Points, in no order, along strands that fork and pass close to each other.
Points whose rows are less than 41.1 apart are linked; no others are.
K_956: [-12  40   6  18  28   1 -12  -1 -16  20  -6 -19  14 -18]
K_248: [ 10  -4 -19 -15 -30 -10  49  36  31 -22   7   9  10  19]
K_533: [-10  44   7  13  28   7 -23   6 -18  13 -14  -7   7 -22]
K_823: [-23 -15   5   0  10 -20  -4 -77  13  43  31 -45  -5 -11]
K_959: [ -1 -30 -25 -20 -21 -37  71  21  46 -13  21  -1  27  36]
K_395: [ 36 -59   3 -15  -2   2  16  15 -16 -41  -2  27 -10  22]
K_975: [ 45 -53   6 -15  -8   9   0  23 -23 -48   0  29 -16  21]
K_397: [ -5  11  -1  23  25   9   5 -12  -8  11  -9 -24  25   7]
K_704: [ -8  -5  12   8   2  -9  41   1  -6  20 -17   9  10  31]
K_305: [ -1 -10 -15 -11 -32 -12  52  24  28  -7   6  12  10  26]
K_691: [ 34  -7   4   2 -17  36 -30  30 -42 -30 -17  49 -27   2]
K_512: [-18 -15  13  -6  11  -7 -45 -63  -8  20   9 -24 -18 -34]
K_322: [-17  43  15  12   8   0  -8  22 -13  27 -22  10 -12  -9]
K_597: [  8  34   4   9  10  35 -47  30 -36  -9 -32  41 -13 -14]
K_44: [-20  40  15  13  -6  -5   7  26   3  36 -20  11 -10   3]
K_3: [ 21  11   2   4 -12  32 -26  29 -36 -21 -24  49 -23   0]
K_392: [-22  50   0   2  29 -13  -6 -20   0  30  26 -34  18 -35]
K_779: [-32  60   2 -17   8 -10 -21 -37   7  22  37 -19  14 -63]
K_693: [ -1  32  -2  16  17  38 -66  -3 -11 -15 -15  -5   7 -28]
K_950: [-20   6   1   5   7  -7 -23 -50  13  23  16 -45   3 -22]
K_351: [ 27 -77  -6 -25   0 -26  32  16  13 -36   8  15  -4  36]
K_368: [-20  46   3  12 -22  -6  16  31  20  33 -12   9 -12   3]
K_412: [-15  40   2  14  30  -8  -1 -11  -7  28   9 -31  19 -16]
K_466: [ 41 -38   5  -8 -20  16  -6  30 -22 -41  -1  36 -24  13]
K_768: [-29  40   1 -13   8  -7 -25 -43   8  18  31 -26   7 -56]
K_99: [ 39 -22   6  -6 -25  24 -16  35 -28 -40  -6  43 -27   7]
K_737: [ 28 -31 -13 -19 -27  -2  21  42  18 -42  12  14  -8  16]
K_527: [ 24  -8  -6  -8 -37  17   3  41   0 -30  -5  32 -20   6]
K_51: [ -9   1  -6  22  12  13 -15 -36  11   6  -2 -43  20   1]
K_724: [-25  27   0  -6   5  -8 -30 -48  14  20  25 -34   3 -42]
K_224: [-28  63   2  -9  25 -14  -2 -24   1  32  36 -27  17 -50]
K_567: [-11 -28   3  16   8   4 -28 -57  12  19   3 -44  -2  -3]
K_544: [ -1  44   6  10  24  33 -54  21 -32  -6 -29  22  -3 -25]
K_953: [ 30 -27  -6 -14 -32   9  11  39   9 -36   4  24 -16   9]
K_24: [-10   9  11  15  13  -3  29   1 -12  24 -16  -1  15  20]
K_931: [ -8 -15   6   1  -9 -16  51   4   6  15 -10  13  10  35]
K_23: [ 11 -57 -20 -24 -11 -35  47  21  37 -29  17   6   9  35]
K_937: [-18 -31  14  -1  18 -12 -33 -73 -13  26   9 -33 -15 -20]
K_949: [  5 -45 -24 -22 -15 -35  60  22  40 -21  17   4  16  34]
K_478: [ 13   2  -1  -3 -28  18   2  28  -9 -13 -17  36 -22   9]
K_651: [ 22 -27 -16 -19 -27  -8  37  41  30 -34  13  11   1  18]
K_804: [ 12  21   3  10  -3  34 -31  24 -34 -12 -29  44 -23  -5]
K_611: [ -9  37  11  15  20  11 -21  16 -23  14 -27  15  -7  -8]
K_56: [  4  36  -4  14  22  40 -61  10 -28 -15 -26  14   7 -24]
K_70: [-13 -39  12  10  15  -7 -30 -69  -4  25   2 -39 -10  -5]
K_619: [ 34 -72  -1 -22  -3 -12  22  17  -3 -42   7  19  -5  30]
K_733: [ -8  17   6  20  23   0  19  -9 -12  21 -12 -17  20  15]
K_162: [-14  -4  -2  21  10   2 -15 -46  15  18  10 -49  16  -4]
K_144: [ -8 -20  -2  -8 -24 -19  56  14  22   5  -4  14  10  35]
K_669: [ 21 -77 -12 -25  -4 -36  41  14  22 -32  15  10   3  37]
K_350: [-25  -4   4  -4   9 -17 -20 -67  11  35  24 -41  -9 -23]
K_697: [ -4   6  -5  24  19  12  -6 -27   2   4  -8 -31  28   8]
K_993: [-20  63  -7  10 -31  -1  18  44  27  27 -10  10  -6   3]

A fork is a point with three links. Follow the links from the first point to the second and name the forks in between, in order.
K_704; K_950 => K_162
K_937; K_724 => K_162 > K_950
K_350; K_24 => K_950 > K_162
K_392; K_823 => K_950

A fork is a point with three links, a tip a point with one. Leave the first point through the second and follow the links. Name the first fork or tip that comes.
K_733; K_397 => K_162
K_322; K_44 => K_993
K_351; K_669 => K_959
K_224; K_779 => K_950
K_162; K_567 => K_512
K_305; K_248 => K_478
